Each row is a point on a landscape with many peaks, with its height.
From any point a climber takes the steepest step (rise divided by distance) to one of its 5 nearest points. It stops when none of these is higher. Distance is the straight distance between rows; heights are no part of it.
mep (h 504): [ -5 -19  -5   5  22 -26   4 -18 -14   7 -24  17 -17   5   5   2   1 -19
  -2   5   1  21 -26 -13  19   9  -9   6  31  11  -5   6  -6  -2  11   6
  -5 -20   1  -8 -17  -3   1 -13]
firep (h 266): [  6 -25 -10   1  16 -32 -18 -21  -6 -11 -13  17   0  -5   1  14  35 -22
 -12  -5   3  11  -9 -14  -1  -3 -15  -3  15 -14 -19 -13   3   1 -10  -5
 -19 -16  -8  11  -5   7   9   2]
nuli (h 533): [ 16  16   2  18   9   0  -4   2  15  -4   7 -31   5 -24  -9  29  14   0
 -16  11  12 -14  -9   3 -16 -14   2 -19 -20  -2  -5  -9  30  10 -29   0
 -13  -3 -40  16   5   5  29  15]
tumag (h 525): [ 17  15  -3   1  -2  16  -6   9   7   3  14  -9   9 -12  -7  -5   2   4
 -10  12  -8  -2  16  10  -5  -1  14  -1 -11   9 -14  -5  12  -4 -13   4
   1   9  -7   1   4  11  -5   0]
Tazu (h 374): [  9  20  -8  12  -8 -12  -3  -8 -16  18   3 -51  -7   0   2  10  -5  -2
  -6   7  14  -4 -19   4  -9 -20  -3   1 -24  15   8  -2  19   6 -21  26
  -9   5 -45   1   3  16  36  14]
Rifef (h 388): [ -4  -2  18  -9 -18  12 -12  17  15  -7  11  35   6   2  -1  -2 -10  11
  14 -15 -10 -12  21  -8   1  10  -2  -1   5 -14  -3   1 -13   2   2  -2
  17  11  38   0  10  -4 -36 -15]
sige (h 115): [ -3 -15  -7   3  23 -20  -7 -11 -10  -2 -14  21  -6   5   3   4  18 -17
 -16  -3   1  10 -14  -5   5  -3  -8  -5   9  -9 -16  -1  -3  -2  -2  -2
  -5  -8   3 -17  -1   4  -7  -1]
pived (h 595): [  7  17   3   8   1  13  -7  12   9   1  20 -23  16   1 -11  -4  10   7
  -8   8   4  -3  13  -3  -9  -5  14   0 -26   8  -6   0  12  -2 -23   9
  -3  11 -10   7   6  -1   3  16]
mol (h 663): [ 14   3  -5   9   5 -20  -5  -9  -5   6  -7 -31 -17 -12  -3  18   4  -7
 -18   5   9  12 -23 -10 -17 -26   2  -6 -13  17   0   3  18  -3 -20   7
 -16  -9 -37   2   4  16  33  13]
Naze (h 292): [  0 -28  -6  -1  12 -20 -15 -25   5 -20 -14  27  17  -7 -11  23  31 -18
  -8 -11  -4  -7  -2 -11  -6  -8 -17 -12  11 -12 -10 -11   6   5  -3  -8
  -5  -9  -7   7  17  -1   3  13]
zuzo (h 343): [ -8  -4  10  -9  -4  30  -6  11   2   7   1  34 -14   9   6 -19 -25  19
  18 -12  -9   7   2  -8  18  32   7   1  20 -20  22 -18 -23 -12  30  -1
  25  -4  35  -9  29 -24 -26  -9]
kapi (h 296): [  8 -27 -18  17  13 -32 -20 -15   0 -30 -10   6   3  -8  -8  23  49 -16
 -11 -15  -4  -1 -13 -18 -16  -5 -11 -12  12 -14  -7 -12   9  -8   0 -17
 -14 -18 -18  31   8  10  15  24]
logut (h 258): [  9 -22  -9  11  12 -25 -10 -11   2  -7 -13  -4   1 -11  -3  16  31 -13
 -17  -2   9  15 -20 -10 -21  -5 -15  -8  -4  -9  -8  -3   9  -1   1  -6
 -18 -13 -12  10   2  13  17  11]
Rof (h 448): [ -5  -3   0   3   9  11   7   4 -18   9  -7  12 -17   0   3  -1 -14   2
 -11   4  -8   4  -8   5  28   2  -7   8  12  -8 -17  -1  -8  -5   2  -3
  -5   9   2 -10 -15   4  -2  -3]
nafu (h 551): [ -4  15 -15  -6  -9 -13  22  -4 -21   7  -8 -31  -7   0   7   1 -16   6
 -14   8  -2   9 -21   3   6 -21  -5  25  -2  22   3  13  -2   2   1   6
 -11  13 -24  -8  -6  13  21   5]
lemun (h 242): [-18   8  22 -16 -22  21  -8  11  19  -2   5  38   2  11   1 -16 -11  11
  17 -15   1  -6  23   0   6  22   2 -11   9 -13   9  -4 -16   3  17  -5
  25   1  37  -2  18 -18 -33 -16]
pidos (h 413): [ -2   3  -1  -6 -16  25  13  11  -5  11 -15  -6 -12  18   7 -34 -29  27
  11  -1  10  -8  17  19  14  30   9   6  -4  -1  27  -8 -26   8  -4 -18
  16  -2  15 -30  -4 -25  12   0]
tiku (h 662): [ -2 -18 -10   0  11   3  -1  -5   3   2  -8  25  -1   0   3  10  13 -17
 -16  -2  -6  12  -2   2  18   0  -4  -5   7  -7 -17 -10  -2   7  -2   6
  -1 -10   8  -6   4   4 -15  -9]
kenor (h 331): [  8  19  -2   7 -15  -1  16  -1  -2   3   7 -36 -12   7   9  -3  -8   5
  -5   6   2  -4  -4  12   2 -15  11   7 -18  13   1   1   2   3  -7  17
  -7   7 -26   1   4  13   5   4]
kop (h 511): [-16  -3  16 -14 -21  21 -11   5  23 -12  10  38  19  -6   2   6 -10   9
  16 -14 -10 -20  24 -10  -2  16   4  -5   3 -10  -5  -5  -8   5  11   2
  14   3  25   1  11 -17 -44 -11]
vapof (h 673): [ -3  31 -14 -10 -13 -17  28   3 -33  17   0 -44  -8   1  15 -14 -18   1
 -12  13  15   6 -22   0   8  -9  -9   9   0  14   3  22   7  10  17  10
   4  12 -19  -6  -3  19  37   5]
bel (h 494): [  8  20  -8  -3 -17   8  18  10 -13   8  10 -40 -11   6  17 -11 -17   6
  -9  14   3   7  -9   4  13 -19   2  11 -16  16   4   8  -9  -4   5   2
  -3  17 -25  -9   2  14  18   4]
ser (h 523): [  8  27 -11   0 -12 -26   5 -10 -19  14 -22 -50   0   3  10  20   0  -5
  -6   9  22  11 -27  -5  -6 -31  -9   5 -18  15   0  26  21   9   2  10
  -5   1 -34  -3  -1  18  45   9]
Dakep (h 512): [ -8 -22  -5  14  16 -38   4 -27 -16  -8 -18   6 -18   1   5  10  -1 -27
   2   9   3  25 -33  -5   2  11  -3  14  31   5  -2  13  14  -8   6  -1
  -7 -17   9   0 -13   2  11  -6]
kelad (h 556): [-19  -6  23  -6 -10  13  -6   7  28 -10  11  30  39   0 -11   7  -6  18
  27 -17   4 -34  32   1 -24   9   3 -15  -5  -1   7  -1  -2  -9  11  -6
   5  15  25  -3   1 -20 -33 -17]
dur (h 373): [  2  -2  -4   1   9 -21   7 -20 -10   6 -13 -19 -11  -3  -1  20  10 -20
 -13   0   7  17 -20  -4  -2 -24  -5   4 -10   9   0   1  14  -5  -4   3
 -14 -11 -24  -2  -9   7  29   8]
Koniv (h 626): [ -7  -5   1   1   6  23  -4   0  -2   3  -5  18 -16  -1   5 -15 -14  -4
   1  -4  -7   6  -8  -2  32   7   4   5  17 -11 -12 -10 -11  -6   9   9
   8  -4  21   0   4  10 -24  -6]
vuleg (h 508): [ 21   2  -6   7  11  -5  -1   5   8  -1  -1 -22   1 -19  -6  11  14  -8
 -22  11  -1  -1  -8  -7 -15  -9  11 -18 -13   0  -1  -5  18   0 -22   7
  -8  -4 -31   4  12   4  28   8]
kig (h 100): [ -1  -8  -4 -12  17 -15 -14 -16  -8  -9 -20  27  -6   0  -1   4  13 -22
 -11  -7   0  13 -11 -11  11   2 -11  -4  18 -21 -22 -10  -1  13   5   3
   7 -15   8 -10   0   3  -5   1]
Fuge (h 513): [ 19   6 -12  21  10 -15 -19  -6   9   4  -9 -33  -1 -23  -3  31  27  -8
 -18   0  10 -13 -27  -2 -24 -17  -2 -17  -8  -4   6  -5  25   7 -20  -3
 -17  -3 -34  22   5   6  32  11]
nubi (h 474): [ -5  -7   7   2  -9  29 -13  15  -1   0   4  11 -21  12  -1 -25 -17  17
  23   1  -6   0  12  12  26  27  10   5   7 -14   6  -3 -22  -9   0  -6
  19  -2  20  -7  -4 -11 -18 -16]
tos (h 385): [  0 -29 -12  24   8 -38  -9 -20 -22 -26 -19 -13  -9   9   3   9  11 -32
   5   9  -3  20 -31  -3 -11  16  -6  21  31  11   0  28  18 -22   8   3
  -7 -12 -24  16  -2  11   7  19]
sizez (h 491): [ 14  26 -11  24  -8 -17  -7  -3  -5  17   3 -49   0 -12   5  26   3 -13
 -19  10  21 -19 -19  -6 -15 -26  -3 -10 -25   0   8  -2  23  10 -29  12
 -19   5 -38   8  -4   9  39  20]
rut (h 387): [  1 -10   5 -17 -12   9  -3  -8  12  -1   5  40  36 -13 -12  21   6   2
  -3  -9 -24 -20  14  -6  -8  -3 -11 -13   0 -15 -10   2   3  10  -3   7
  10   2  20   2  10  -2 -29  -3]
sud (h 141): [  4 -16  -2   8  16 -19   0 -16  -2   5 -10  -3  -5  -4  -4   6   6 -12
 -15   2   4  21  -5  -4   1  -6  -4  -7   4  -7 -10   0   6   2 -13  -4
 -17 -14 -18  -6  -7   9  12   4]
boti (h 526): [-17   6  27 -12   9  15   9  19  21   8   4  10  17  10  -5 -14 -12  15
  24 -24  30 -20  46  16 -16  22   9 -12 -17  11  14  -4 -16   5  -3 -19
  13   6  27  -9  -4 -30 -13 -13]
Vema (h 492): [  1  -8   1   4   1  20  -3   7   0  -4  10   3   1  -2 -12 -15   1   4
   1   2   2   4  14  18   8  -1   7  -4  -4 -11  -4   9  -1  -5 -13   2
   2   6  10  -9   6  12 -21  -7]
Tis (h 607): [-10  -7  14 -17 -28  27  -3  -5  16  -6  13  51  -1   0  -4   3 -17   4
   6 -19 -15 -12  19 -14   3  19  -6   6  14 -11  -1 -13 -18  -3  23  12
  18   3  40   3  19  -8 -50 -13]
nimop (h 522): [  0   7 -13  -5   4 -38  15 -19 -25   3 -15 -30 -14  18  -1   4 -10 -11
 -10   9   6  25 -24 -10  -8 -21  -6  14  -2  20  13  34  18   2   1   1
  -4  -7 -24   4 -19   9  37  17]
Vufo (h 591): [  1  11  11  -2   3  16  -5  12  16 -13  18   6  35 -10 -14   4  11   8
   6 -10 -13 -19  27   3 -11   5  -5  -8 -14   0   1   4   7   4  -9   2
   5  11   5   6   1 -10 -21  -4]
zufad (h 461): [ -5   6  23  -8  -4  15 -11  10  15   2  10  17  10   8 -11 -14  -9  12
  24 -13   8  -7  29   9 -10  16   1 -14  -8  -5  19  -7 -17  -7   7 -14
  21   1  41  -1  -1 -20 -27 -14]
Pap (h 365): [  0   2   3   4   5  -3   5  -7   0   8  -6 -11  -7  -4   2   3 -10 -10
 -11  11   3  18 -10   5   7 -10  -3   3  -2   4 -18  -1   3  -5  -7  -1
 -11  -1 -13  -8  -6   0   5  -4]
lilip (h 557): [  0   5  14   4 -18  16   9  26  -3   7   4 -19  -9  21   2 -34 -23  23
  17   5  20  -3  30  18   2  16  15  16 -13   6  19  -9 -25   1  -6 -18
  13   0   5 -14  -6 -22   9  -2]
Kemon (h 156): [  7  -7  -9   1  10  -2  -5   6  -2  -3  -4   4   3  -6  -5   3   1  -7
 -17   0  -3  17  -7   8  14  -9   0  -2  -2  -5 -20   0   3   7  -5   1
 -18   0  -6   3   2  13   1   7]
tam (h 555): [ -3  10   5  -5  -6  21   6  16  12   2   4   5   4  16  -1 -28 -17  18
  20  -6  12  -5  27   8   5  19  18   7 -11  -1  14   1 -26  -7   0 -22
  21  -1  21 -12 -13 -21 -15  -8]
ped (h 455): [  2   4  -6   4   2 -26  10 -18  -7   8 -10 -36 -16   2   9  15   7  -4
 -10   6   2   9 -19  -3 -15 -23 -10   3 -11   8   4  12  21  -2 -14   2
  -9 -12 -34  -3  -5   9  44  10]
ved (h 603): [  0  -2  10  -3 -13  17   8  18  16  -2  15   6  17   5  -8  -8  -3  13
  12  -3 -10 -10  26   3 -10  13  17  -6  -6   2  -3  -1  -5  -4  -9 -10
   6  11  17  -2  10  -4 -25  -7]
tosug (h 634): [  6   4   9  -2   9  22   5  19  16 -16  29  -4  32   2  -9  -7  10  19
  19  -5   8 -28  30  14 -24   7  19 -16 -24   6   6  13   5  -6  -7  -1
  -2  15  -3   7  -6 -12 -12  -1]
Donuz (h 685): [ 10  19   2  12   7  18   6  24  19 -19  26 -11  24  -5  -1   7  12   8
  13   5  -2 -19  19  -3 -25   9  19 -14 -24   5   5   3  18 -12 -13  13
   1  15  -6  16   2  -7  -3   3]
Ruva (h 509): [ 18  26  -9  21  -4   0  -7   8   6   2   6 -34  -1 -13   5  18   1   5
  -8  11  13 -15 -14   6 -17 -13   4  -9 -26   6   9 -10  27   9 -29  21
 -14   8 -29   5   3  17  21  20]
valu (h 364): [ 14   1  -5   4   5   0   6   2   0  12  -1 -20   0 -14   2   2   2   2
 -10  15   5   2   3   7   0 -15   2 -10 -18   7  -8   3   7   6 -21   9
 -10   3 -18  -5   7  15  10  14]
fivon (h 5): [ -2  -7  -1  -6   6   2 -12 -17   6 -13  -3  38  15 -12  -3  14  23 -13
 -10  -3  -3 -10   1  -2  11  -1 -14 -13   6 -22 -25 -15   3  11   0   8
   9  -3  18  -2  11   5 -10   4]
bes (h 621): [  2  15  13  -4  -3  16   0  25  15  -6  17   1  18   9  -3 -22   0  11
  16  -5   8 -14  29   7 -18   9  16   1 -22  13  14   2 -14  -5 -11 -10
   0  10  10   4  -9  -7  -9   3]
fozu (h 321): [ -1 -14   0   2  15 -12   1 -12 -14  -3  -9   8 -12   3  -2   4  -2 -16
 -10   2   4  20 -21  -3  14  -4  -2   0  17  -7 -13  -3  -5   6  -5   7
 -19 -13  -1  -6 -11   3   7  -7]
poti (h 635): [  8   8   6   7  -3  17   0  14  10  -9  23 -11  26  -9  -2  -1   4  20
   7   6   9 -18  29   3 -17   2  14  -7 -23   5   4  -2   7  -9 -17   3
   2  12  -1   3  -1   0 -12   8]
Sal (h 330): [-14   5  -1  -5  -6  29  -1   6   4   0   9  37 -20   9  -2 -20 -15   8
   6  -4 -11  10  -3  -5  21  14   5   8  27 -15   4 -10 -22   4  30   4
  12   3  32   8  11  -8 -29  -9]
Tokob (h 553): [-18 -11  21 -11 -27  20  -3 -16  28  -8  16  40  37 -23  -7  24  -1  11
  15 -10 -26 -37  23 -27 -21  14  -2  -4   6 -17  -8  -9  -9   9  12   2
  13   3  26  -8  17 -22 -48 -15]
mivur (h 312): [ 19  32  -3  -4 -14   3   1   8  -5  14  14 -44   6 -10  13   4   5   7
  -2  14  13 -10  -9   5 -11 -18  10   0 -22  20  -1  -8  11   5 -14  22
 -12  10 -25   1  -6  14  18  12]
sebut (h 302): [  2 -10   2  -5   8   1  -9   4  10   0   3  13  16 -15  -7  -1  14  -2
  -7  -1 -14   7   8  -3   6  -1   2 -17  -2  -3 -10  -3  12  11 -14   5
  -3   9   2   3   4   5  -2   6]
bavo (h 348): [-10   6  26  -9   1  11  -7  21  17   8   7  20  -5  17   4 -25 -22  26
  26 -21  23 -13  37  13   5  27   2  -3  -3   4  31 -10 -22  -1   1 -23
  18  -9  31 -20  -6 -33 -27 -14]
fil (h 632): [ -2  10  25 -11  -3  28   9  21   6  24  -6   1  -7  20  12 -32 -34  25
  28 -13  17 -13  30  14  12  29   7   1  -1   0  31 -18 -23   2  -3 -19
  13  -9  40 -25   2 -39   1 -12]
nama (h 396): [ -1  -5  -5  -8  -1  17   4  10  -1   1   1   8  -6  -5  -7 -11  -5   1
  -5   4 -11   4   2  16  19  -1   1   6   5  -4 -13  -1  -7  -9  -2  11
   0   5  12 -11   0  11 -18  -8]
lazod (h 262): [ 12 -25 -21  23  16 -27 -16 -12   5 -23  -8 -14  -1  -4  -1  31  53 -19
  -3 -11 -19 -12 -19 -20 -27  -8 -11  -3   9 -11 -10  14  12 -17  11 -13
 -26  -2 -23  43  12  14  16  28]
zudiv (h 371): [  8 -16  -9   2  16 -19  -3  -6   3 -11 -14   9   1  -8 -10  16  22 -12
  -9  -1 -10   2   0 -11  -5  -8 -11  -8  -8  -5 -17  -9   6   1 -13 -13
  -7 -14  -9   6   2   5  11   7]
Puf (h 478): [  7  10  -1   2 -18   6   7   9 -12  11   9 -28  -5   1   9 -18 -15  14
  -8  17  -1   3  13   3   4  -5  14  15  -7   8  -3   9  -3   0  -5  12
   1   5 -12  -7  -8   3   1   4]
Fug (h 422): [-10 -15  -3   9  12  -5   8  -8 -11   5  -5  23 -20  -1   3   2  -2 -15
  -5   4   6  18 -16  -5  25   7  -3   9  24  -5 -14   5  -5   5   6   7
  -7  -3   9  -4 -15   8   0  -6]
dol (h 616): [ 15  18   8   8  -9  13  11  15   6  -8   4 -26  10   3   2 -18   2  21
  11   6  16 -14  22   9 -24   3  14   4 -24  10  15  -2  -7   0 -21   2
   2  11  -2   5  -4 -11  -3   0]
deda (h 350): [ -4  10  15 -18 -17  29  -6   1   5   5  -4  51 -13  -1   2 -12  -9  -1
  10 -19 -15  -5   2 -10   7   9   2  -1  24  -9   1 -13 -15   8  23   6
  25  -2  41  -3  15  -2 -46  -2]
bere (h 692): [ -8  -4 -19  -3   5   1  13  -4 -19   8  -9  -7 -15   2   3  -7 -15  -6
 -21  15  -1  13  -8   5  13 -13  -3   5   2   7  -3   7  -6  -1   3   0
 -17   4  -9  -6 -12   8  22  -1]
gefi (h 539): [-23  -1  17 -16   3   8   2  12  23 -11  10  28  31  -2  -9  -6  -4  10
  34 -19   4 -23  40   0 -18   5  -2 -14 -14   6  12  -2 -11  -5  15 -20
  16   4  31   4   5 -21 -26 -14]
Soru (h 519): [  5   5 -11  -1 -19  13  16   8 -12   8  10 -24 -12   4   4 -15 -25  15
  -1  13  -4  -2  -4  16  14  -2   9  16  -6  12   9   0 -15  -5   8   3
   2  10 -15 -14  -8  13  13  -4]
lugi (h 326): [-11   9   3  -8  -4  22  -5   9   9   2  -1  33  -7   5   4 -12 -13   7
   1  -8 -11  -3   8   3  16   8  -5   0  -1 -19  -8  -5 -17  -1   4  -1
  17   8  31  11  11   3 -32  -5]
Ber (h 211): [-13  -5   8  -7  -4  19 -11  -2  10 -10   4  47  14  -9  -5   1   0   2
   0  -5 -19 -15  14  -5  11   1  -3  -4  12 -17 -15  -3  -6  15   5  13
  13   7  18  -1  12   4 -33  -3]
bufo (h 610): [ 16  -8  -6   2  13  -1  -2   1   9  -1   1  -1  13 -12  -2  13  13  -1
 -17   4   3   2   4   2  -7 -12   4 -15  -5   2 -21  -8   9  12 -14  -7
  -7   1 -10   3   3   6   9  -2]
ged (h 552): [-19  -5  19  -3   4  15   6   8  26  -9  15  26  40  -6  -7   5   3   9
  29 -10  -4 -26  42  -2 -18   6   2 -13 -20   3   6  12  -9 -13  14 -13
  10  13  24   7   8 -19 -27 -11]
kalaz (h 393): [-10   3 -11  -1 -11  13  15  10  -4  10   3  -4 -13  10   9 -19 -22  15
   3  17   0   2  -4  15  26  10   5  25   6   4  12 -10 -20  -4  13  -4
   4   7   2 -12 -16  -4  -5  -7]
nek (h 370): [ -8   0   0  -9   0  22   0  -3   5  -2  -2  46 -14   3   0  -4  -6   2
   3 -10  -7   6  -5  -8  25  -1  -1   1  32 -10  -9 -14 -14   8  12  11
  19  -8  22   6  18   5 -29  -2]
Piv (h 308): [  9 -13   2   2  13 -14 -15  -6   6 -12 -12   4  13 -15  -6  19  37 -12
 -13  -4  -6  -3 -10  -5  -5  -7  -6 -20   1 -14  -6 -18  13   8  -5 -15
 -10  -9 -18  19   8   9  12  14]
sivi (h 309): [-18  -3   0 -23 -11  29   1  -3  -6   4  16  43 -25   2  17 -22 -20   4
  11 -16 -16   5   2 -18  23  22   1   7  40 -14   2 -25 -29  -5  45   8
  13   3  34   2  39 -18 -33   0]
tabug (h 560): [-10  -6  -7  -4  20 -14  16 -13 -25  15 -15  -8 -11   3   4  -6 -17 -10
 -11   9  -4  18 -23  -2  21  -7 -11  19  18  11  -4  16   9   3   6   0
  -6  -7   3   1 -31   1  20 -11]
Fidi (h 602): [ -7   1  20  -1 -15  16 -17  22  12   8   8  11  -4  12  -8 -23 -16  19
  16 -18   4   1  22  12   1  19   3   9   1  -9  18  -5 -19  -4   7 -14
  22  -1  31 -17   0 -10 -26 -10]
dute (h 443): [ -9  -6   7  -5  -7  16 -13  13   8  -6  11  23   9   0  -2  -8   3   8
   2  -4  -9 -13  14   4  -3  11  -1 -14  -3 -10  -1  -3  -8   0   4   5
  12   5  30   1   3  -2 -35 -15]
rufa (h 473): [-10  -3 -10  -4  14  -1   0 -12  -2   6  -2  40 -16  -4   8  -3   0 -13
  -2  -7  -3  12 -25 -12  29   4  -1   2  26  -9 -19 -11  -6   8  19  10
   7  -3  16   1   6   7 -18  -4]
gov (h 501): [  2 -18 -14   9   8 -47  -6 -30 -17 -12 -22 -15 -17  10   0  15   7 -25
  -5  15  -2  28 -30 -15 -10   9 -11  15  22  13  12  21  18 -15   0  -5
 -10 -19 -23   9 -19  10  20  -1]
vus (h 612): [  3  41 -16  -8 -13 -33  21  -3 -29  15 -10 -54 -11  20   7  -6 -17  -8
  -4   4  14  17 -32   5   0 -20 -11  12  -3   6   7  31  21  11  14  16
  -7   4 -15   6  -7  18  58  -2]
Roz (h 604): [ -1  22  -8  -5 -17   1  16  10 -29  15   6 -35  -9  16  16 -19 -20  13
  -2  13  -1  -1  -3  11  12  -7   5  20  -5  15  18  12  -9   1  13   0
   5  22 -21  -7  -8  20  28   2]
zem (h 562): [ -2  -5   1   5  -2  26  -5  18   9   0   6   7  -2  14  -6 -22  -7  18
  10   6 -10   3  12  17  13   5  -1   6  -1  -4   1   6 -17  -8  -5 -11
   8   3  12  -1   2  -3 -24 -12]
sipip (h 600): [ -8  -1  21  -9 -14  15 -11   3  27 -10  15  29  41  -9  -5   7  -8   6
  25  -7 -12 -30  24   3 -11   9  -5 -14  -4  -4   3   2   6  -3   4   5
  16   7  24   5   8 -15 -36 -18]
bug (h 467): [ -9  -8  -8  -4  19  -9   4 -12  -6  11 -11  24 -23  -1  12  -1  -4 -23
   2   2  -4  17 -28  -8  35  21  -2   4  41   0 -15  -7  -1   2  23  11
  -1 -10  21   0 -11  -4  -2  -6]
Kina (h 180): [ -1 -35 -12  20  18 -30 -16 -20 -13 -10 -17  -8 -14   8  -4  17  31 -32
  -2   1  -8  21 -28  -8 -22   1 -14  12   9  -4  -6   9   7 -13   6  -2
 -22 -14 -23  14   1  10  14   7]
Rero (h 665): [ -8  -6  19 -10 -13  19 -11 -11  24 -15  15  42  30 -21  -5  20  -1   1
  13 -14 -21 -33  13  -9  -7  -2  -7 -11   8 -16 -17   1   7  11   8  10
  16   3  32  -5  11 -11 -40  -8]
bafor (h 528): [  9   9  -5  -4 -18  20   6  22 -12  -1  17  -9  -8  10   2 -26 -16  14
  12   3  -1  -1  22  15   4   0  11  13 -10   8   9   1 -18  -6  -9  -7
  10  10  -5  -4  -9  -5 -12 -13]
lesa (h 609): [  3  11  15 -13  -8   9   1  25   5   9   8  -5   6  16   1 -30  -3  22
  30  -5  12  -6  34  15 -13  12  22   2 -23   9  26  -3 -32  -4  -4 -17
   2  -1  14 -11  -4 -22  -7  -5]
levo (h 601): [-16   8  23 -13   3   9  -2  19  25  -8  18  21  28   5 -11 -13  -4  19
  31 -20  13 -23  44  13 -18   4  -1 -16 -15   7  18  -4 -12  -4   5 -20
   9  10  22  -7  -7 -29 -16 -14]
niral (h 131): [ -5 -23  -2   6  12 -32  -1 -19  -9  -3 -22   6  -6   8   5  10  17 -16
 -12   4   2  21 -22 -13  -4  -7 -14  -1  11   4  -6   8  -1  -9  -5  -5
 -11 -13 -15   7  -8   9  12   8]
Lum (h 505): [ -2  11 -17  -1  -7   8  24   0 -21  13   2 -23 -14   9   6 -14 -24  10
 -14   9  -1   5  -4  11  25  -7  -9  19   8  17   9   8 -15   0  14  -2
   1  15  -5  -7 -11  13  14  -3]
vana (h 397): [  2  28  -5 -11  -6 -14  10  -7 -14  14  -5 -45 -12   4  17   3  -3  -6
 -13   7   4  10 -17   0   2 -27  -9   7 -13  10  -6  11  12  13  -4  15
 -12   1 -28  -6  -4  21  35  12]
refek (h 291): [  7  13  -6  -3  -7 -10  11 -10 -14   7   1 -33 -17  -7  12  10   0  -8
 -11  12  -3   6 -13   8  -5 -20  -3   2 -19  12  -8   3   9   1 -10  10
 -15  -6 -27  -5  -3   7  22   9]
Pera (h 273): [  3 -27  -8  18   8 -35 -13 -25 -13  -6 -18 -22 -17   7 -15  22  16 -24
   0   2  -2  21 -23  -7 -27   2 -10  17   6  11  -3  10  16 -13   7  -3
 -19 -20 -20   4 -13   8  21  14]
mub (h 463): [ 12  -1  -3  -1 -15  11  11  17  -6   7   3 -20 -19  20   5 -27 -28  22
   5   8   0  -4   8  27  10  12  20  13   1   4  25  -8 -25  -1   5 -12
   8  13  -1 -14  -4 -16   4 -11]
tava (h 538): [ -8 -18  -5   8   5 -38   8 -22 -24   6 -23  -2 -10   8   7   5  -7 -23
   2   9   2  25 -36  -4  11   2 -11  11  31  13   9  17  17 -10  14  -3
   4 -18   4   1 -26   0  18  -7]
sonu (h 503): [  7   4 -16  -7  -1 -40   9 -16 -34  -1 -20 -20  -8  11   5   6  -8 -30
 -10   3  -3  30 -32 -11  -8  -7 -13  27  23  24  15  35  27  -3  14  -4
   2  -8 -10   0 -24  -3  32   6]
gepi (h 226): [ -6 -16  -3  -5   6   2 -11 -12  18  -9   6  31  41 -28  -7  30  28   3
  -3   4 -17 -15   7 -13  -6  -4  -5 -14   8 -22 -10 -12  15  23   5  -3
  -7   3   5   4  15  -2 -13   9]
sebo (h 483): [ -8 -10  -7   6  18 -21  13 -19 -17   9 -10  -5 -18   8  -2   3  -2 -14
  -3  13   6  22 -29 -10   6  -9  -6  13  12  14 -19   5   6  -9   0   4
 -17 -15 -13  -8 -19   4  19  -5]
tobed (h 554): [ -9   9 -12  -4  -2 -20  25  -7 -31  11  -9 -25  -9   6   5  -2 -18  -6
 -18   2  11  19 -19   3  15 -12 -12  21   9  19   9  15   0   2   4   0
  -8  -9  -9  -3 -22  11  26   3]
tiz (h 447): [  7 -16  -2  10  11 -23  -6 -12   4  -7 -15 -33  -5  -5 -11  17  27  -8
 -18   4   6   3 -15  -3 -18 -17   6 -12 -10   2   1  -3  23  -3  -8  -8
 -20  -6 -32  10  -2  -1  28  13]
bules (h 590): [ 22   8   2   4  12  11  -1  19  17 -11  16 -12  14 -15  -5  13  19   9
  -8   6 -10 -20  12   3 -14  -4   8 -20 -17   2  -6  -1  23   9 -19   4
   0  12 -14   3   9   3   5   5]
Vefo (h 404): [ 15 -13  -6  29  11 -27 -13 -19   4 -15  -2 -26  -6 -14  -9  28  38 -12
  -8  -7   1  -1 -20 -15 -26 -14  -1 -13 -11 -15   6  -5  22 -10  -3  -8
 -22 -10 -35  32   3  14  29  16]
Bevom (h 546): [ 18  15 -10   8  14   5  -6   6  15   0  14 -24  15 -20  -2  18  26   7
 -14  20   1 -16  -5   3  -5 -11  12 -23 -19  -6  -7 -13  28  12 -22   9
  -7   6 -22  16  15  -3  19  18]
Vube (h 383): [ -6   8   6  -9  -9  26  -8  13  -3   9   2  26 -25  15   3 -28 -18  12
  16  -8  -6   8   3  -3  19  21  10   4  13 -24  12 -17 -30  -5  29   1
  19   5  25  -6  16 -11 -21 -19]

Where does a climber stop that starts at each point below?
mub => Donuz
Pera => bere
bafor => Donuz
tos => bere
Kina => bere
Fug => bere
tam => Donuz

Call two points neighbours if one is among the 5 nearest of the other. Go from one point of each pair to the other, from neighbour to neighbour, staying as high as possible. Name the lowest point that can't be avoided.
Rero / bere => Soru
Tis / bufo => kop
Donuz / Rero => Vufo
Rero / bufo => bules
levo / bufo => kelad
